Points on a hilly landscape, in no order, each with its height.
From any point a ball takes the steepest step (drop divided by distance) to one of its 2 nearest points. It stops when none of these is lower. Distance is the straight distance between rows; heights are no part of it.
k581: -16  -44  14  -5  20  25  -8  -52  13  -33  52  18  26  -7  22  -11  -22  -16  3  -1  h=261
k517: 9  4  5  -38  -32  -27  24  -3  1  -20  -36  16  7  14  38  3  -13  3  -6  34  h=505
k210: 32  65  -14  13  -18  -11  20  19  -12  13  -47  -19  -32  31  -4  44  32  24  -2  16  h=687
k352: -7  -27  -18  -14  32  -4  45  -1  -4  -14  6  21  -40  19  -7  9  -11  11  6  -19  h=341
k525: -18  41  11  14  -24  -12  -13  24  46  45  12  -9  29  -26  -23  4  13  42  9  -6  h=394
k942: -38  -26  -16  8  -19  21  -27  3  25  4  27  40  13  -28  -41  2  -44  16  46  -21  h=179
k635: 4  -9  -42  1  2  -3  -9  11  -28  -24  -17  11  -18  18  -20  22  -8  -12  24  -6  h=289
k73: 36  5  -48  7  4  14  -35  14  -11  -52  -36  27  14  29  -9  36  -10  -10  42  -16  h=318
k786: -7  -2  -16  40  43  28  -7  -14  15  -19  27  -41  -17  -28  -42  8  9  -7  17  0  h=184
k829: 21  2  1  2  1  -1  65  -23  -18  11  -39  -14  -44  30  40  2  3  12  -21  26  h=577
k684: 19  -2  53  8  0  21  17  -39  -33  -2  24  -48  -16  -14  54  -13  18  -3  -33  7  h=323
k651: 10  -11  41  -17  16  10  -11  -42  19  -28  42  7  36  -19  63  11  -9  2  0  8  h=290
k116: -29  18  21  -35  1  -31  64  20  26  30  -1  37  3  8  42  7  8  32  -27  13  h=509
k245: -40  39  9  19  3  -2  16  4  17  57  24  -12  5  -2  7  0  20  42  -12  -11  h=438
k907: -1  -34  43  -25  -38  -2  -37  -38  28  -16  49  6  38  -22  -4  -25  -32  -12  -6  2  h=259
k336: 1  -11  -6  22  23  11  -16  21  22  -9  3  -17  -7  -43  -71  -1  10  -18  20  1  h=223
k37: -30  59  -16  34  4  -12  0  36  3  26  -13  -38  -19  -17  -37  18  32  4  5  23  h=669
k580: -31  -24  -29  3  37  -2  21  6  3  19  31  5  -32  9  -35  -7  -23  40  18  -34  h=336
k539: 17  47  -22  30  -4  2  24  30  -5  19  -35  -31  -44  3  -41  36  37  6  3  12  h=678
k62: -47  -16  12  16  5  22  25  27  17  43  18  58  8  -3  2  11  38  -35  -7  -5  h=715
k809: 27  -6  -2  24  -15  27  -5  22  18  -5  -15  -13  -31  -36  -73  27  24  -32  21  11  h=260
k940: 55  12  -24  3  6  14  3  -3  11  -37  -44  20  -2  47  13  40  -11  14  30  -1  h=339
k173: -56  -21  -38  29  1  5  -34  -25  -28  -4  24  -23  -3  -9  -31  -20  -34  -28  28  15  h=400
k604: -48  39  24  -6  -13  -24  34  -3  11  44  19  10  8  5  44  11  6  35  -7  20  h=477
k939: -7  -12  10  -8  -17  -6  -61  -24  8  -16  35  -22  36  -18  -11  -27  -19  -17  -5  4  h=281
k503: 62  -21  38  -19  -47  15  -2  11  19  3  -28  24  -9  3  -29  5  28  -32  -19  -1  h=366
k653: -62  -16  -33  38  -13  -9  -46  -34  -9  33  16  -35  21  -20  -20  -42  -27  2  30  8  h=363
k39: 44  -23  12  -27  -13  7  -12  7  9  -31  -22  47  31  21  27  4  17  -27  -17  -15  h=294
k911: 59  -1  18  -56  -16  -35  24  -10  -13  -21  -25  0  -21  30  34  -26  -15  24  -39  -5  h=460
k54: 10  8  -25  8  30  4  -13  -42  -35  -51  17  -36  -6  23  24  -3  -20  9  4  -5  h=403
k648: -67  -17  -12  -8  -39  -22  34  -7  0  38  24  11  -55  -7  -42  -23  -52  25  19  14  h=560
k265: 26  -1  10  18  39  18  -8  40  -30  11  -39  -8  12  11  24  -29  47  -24  -39  -34  h=270
k875: 25  -40  50  -36  -9  -1  -17  -9  37  -12  46  12  24  -18  -15  -27  -6  -3  -30  -21  h=206
k703: 30  17  4  14  26  16  -41  -6  23  -43  17  -29  29  -23  -13  11  15  -10  6  -1  h=205
k518: -57  0  -63  29  44  5  -6  -7  -21  -4  17  0  -8  26  -6  13  -28  25  43  -14  h=241
k66: 13  32  -13  8  30  2  13  -42  -17  -41  17  -33  -13  12  44  31  -10  25  16  19  h=386
k536: -52  7  -48  25  -6  15  -26  7  25  -1  12  30  25  -10  -22  23  -39  46  65  -26  h=98
k421: 0  10  -1  12  -14  15  51  -26  5  -1  -29  -12  -11  -2  45  38  10  -14  15  59  h=608
k382: 55  3  3  -64  -33  -44  14  -10  -2  -38  -40  8  4  21  47  -3  -31  23  -13  20  h=482
k562: 34  -22  41  -49  -16  -15  -28  2  18  -31  18  29  41  9  20  -21  -2  -8  -37  -23  h=255
k408: 33  36  4  4  18  -25  -32  21  -29  -2  -42  -44  5  -1  4  -48  18  -9  -35  -6  h=409
k402: -45  23  17  36  6  15  -22  -16  -15  50  24  -41  30  -17  37  -25  18  -1  -20  7  h=641
k237: 14  21  -6  -16  -11  -7  11  39  3  -1  -34  48  3  20  0  31  32  -9  -1  -13  h=705
k685: -8  13  4  9  43  3  -10  47  5  27  -11  10  22  -5  2  -9  42  -11  -23  -27  h=203
k440: -53  -9  -35  29  29  -5  5  -20  -8  31  30  -23  -10  12  -5  -20  -20  35  12  -18  h=293
k401: 38  -19  3  7  18  31  -24  14  -21  -12  -27  21  34  23  39  -13  37  -31  -29  -32  h=308
k75: 26  -37  -19  -4  29  15  -17  -23  -32  -45  9  -17  -8  17  1  -22  -19  -17  -8  -28  h=418
k576: -19  -11  6  -6  -7  7  26  20  13  1  -5  51  9  8  9  22  23  -25  0  -3  h=710
k804: 32  11  14  -39  8  -25  -45  11  6  -17  14  -2  49  7  24  -33  -8  14  -36  -36  h=295
k807: -31  -45  -46  6  7  -6  -41  1  -55  -7  6  -6  -9  -8  -50  -20  -48  -40  27  6  h=429
k712: 20  0  65  -26  0  -7  -4  -34  -6  -8  26  -22  10  -23  72  7  9  2  -21  9  h=327
k512: 16  24  -9  -1  52  -15  -34  37  -25  -11  -17  -23  24  13  28  -55  -3  7  -29  -39  h=367
k101: -16  4  -3  20  26  14  -41  41  29  9  -2  26  59  -9  -7  7  26  -15  13  -15  h=204
k416: 53  4  30  -25  -18  1  -7  31  25  -4  -11  22  26  -4  -3  6  47  -15  -34  -16  h=330
k862: -5  49  46  -8  -42  -7  -11  10  51  29  32  -13  14  -46  -17  29  7  43  8  12  h=355
k344: -14  -32  -21  -30  -5  -23  53  9  -23  5  -25  28  -51  20  -12  -1  -19  -2  3  6  h=302
k124: 42  -12  41  20  -16  30  12  -40  -9  -6  6  -41  -19  -13  10  -1  26  -28  -33  16  h=263
k631: 7  8  22  8  -48  31  18  18  35  -14  0  17  -30  -41  -50  34  22  -18  20  16  h=288
k755: 8  -14  -12  25  14  25  26  -30  -3  -24  19  -27  -38  -8  -24  21  10  -11  15  7  h=141
k984: 27  -32  23  -8  -61  5  -10  -7  -6  8  -27  15  -13  -2  -25  -8  14  -60  -16  19  h=399
k927: -44  2  -62  22  33  -7  -26  23  -6  20  6  8  18  13  -23  5  -31  45  53  -34  h=185
k445: 29  -7  13  1  21  7  -61  -19  1  -43  18  -37  41  -23  1  -31  -2  -24  -16  -6  h=239
k115: 13  33  3  3  -24  -14  46  -29  -9  -1  -25  -28  -35  7  26  32  4  16  4  49  h=595
k822: -3  6  9  27  34  9  -44  8  33  -2  10  -19  38  -36  -27  -14  11  -12  11  -2  h=242
k700: -42  -43  -22  -15  -39  -18  -5  7  -6  39  17  15  -33  -26  -70  -28  -64  23  31  -18  h=530
k999: -19  19  24  -21  -9  -20  53  27  31  35  22  19  -27  -1  -13  4  9  42  -16  -8  h=536
k143: -4  26  45  -13  -40  9  22  8  56  -4  30  13  -12  -40  -29  30  2  19  8  24  h=320
k837: -33  20  23  37  16  31  -1  -19  -24  17  25  -21  18  -5  50  3  42  -20  -21  12  h=630
k20: -1  -4  -9  -22  26  -26  -53  22  -27  -3  -3  3  34  29  29  -65  -24  7  -33  -45  h=337
k924: -26  16  -9  -20  10  -31  57  39  7  34  5  20  -56  16  -33  6  -5  50  -2  -19  h=555
k129: 26  -24  3  -30  -33  -12  48  8  10  15  -64  19  -8  29  50  1  -6  -10  -26  45  h=532
k140: 34  2  19  -12  -30  -10  46  2  -11  27  -59  12  -36  47  19  2  3  0  -27  30  h=556
k97: -34  5  17  17  5  20  45  -30  -6  14  11  4  2  -10  60  19  25  -26  -7  38  h=620
k446: 36  39  -22  3  8  0  13  -25  -8  -40  -28  -10  -1  30  47  42  -4  22  26  23  h=364
k345: 35  -10  -1  -25  -7  -19  -11  -23  -26  -37  -5  -4  -1  24  23  -27  -12  -7  -24  -11  h=436
k240: -28  -37  -5  6  7  20  -9  -22  28  -16  48  28  25  -4  -11  -9  -31  1  26  -13  h=230
k783: -45  57  -10  37  12  -14  -16  11  -15  43  -2  -45  6  -5  7  -13  30  -6  -17  23  h=657
k998: -12  -44  -29  -14  22  -12  -42  26  -43  10  -10  11  15  -32  -64  -25  -44  -35  29  -7  h=459
k81: 22  43  -17  5  -15  -9  18  29  -19  24  -62  19  -19  49  18  35  34  1  -6  2  h=696
k45: -23  -62  -18  -16  5  -17  -20  15  -21  41  10  3  -4  -32  -69  -45  -46  -8  20  -18  h=494
k644: -23  -27  -39  6  -18  0  24  -5  -48  -1  -19  19  -45  14  -25  15  -19  -26  23  9  h=240
k349: 39  -16  25  3  -7  22  30  -28  18  -24  3  -5  -14  -4  6  19  16  -10  2  14  h=200

For each start below, name the point where the ball stops.
k999 => k755
k143 => k755
k37 => k644
k140 => k644
k75 => k644
k45 => k536
k712 => k536
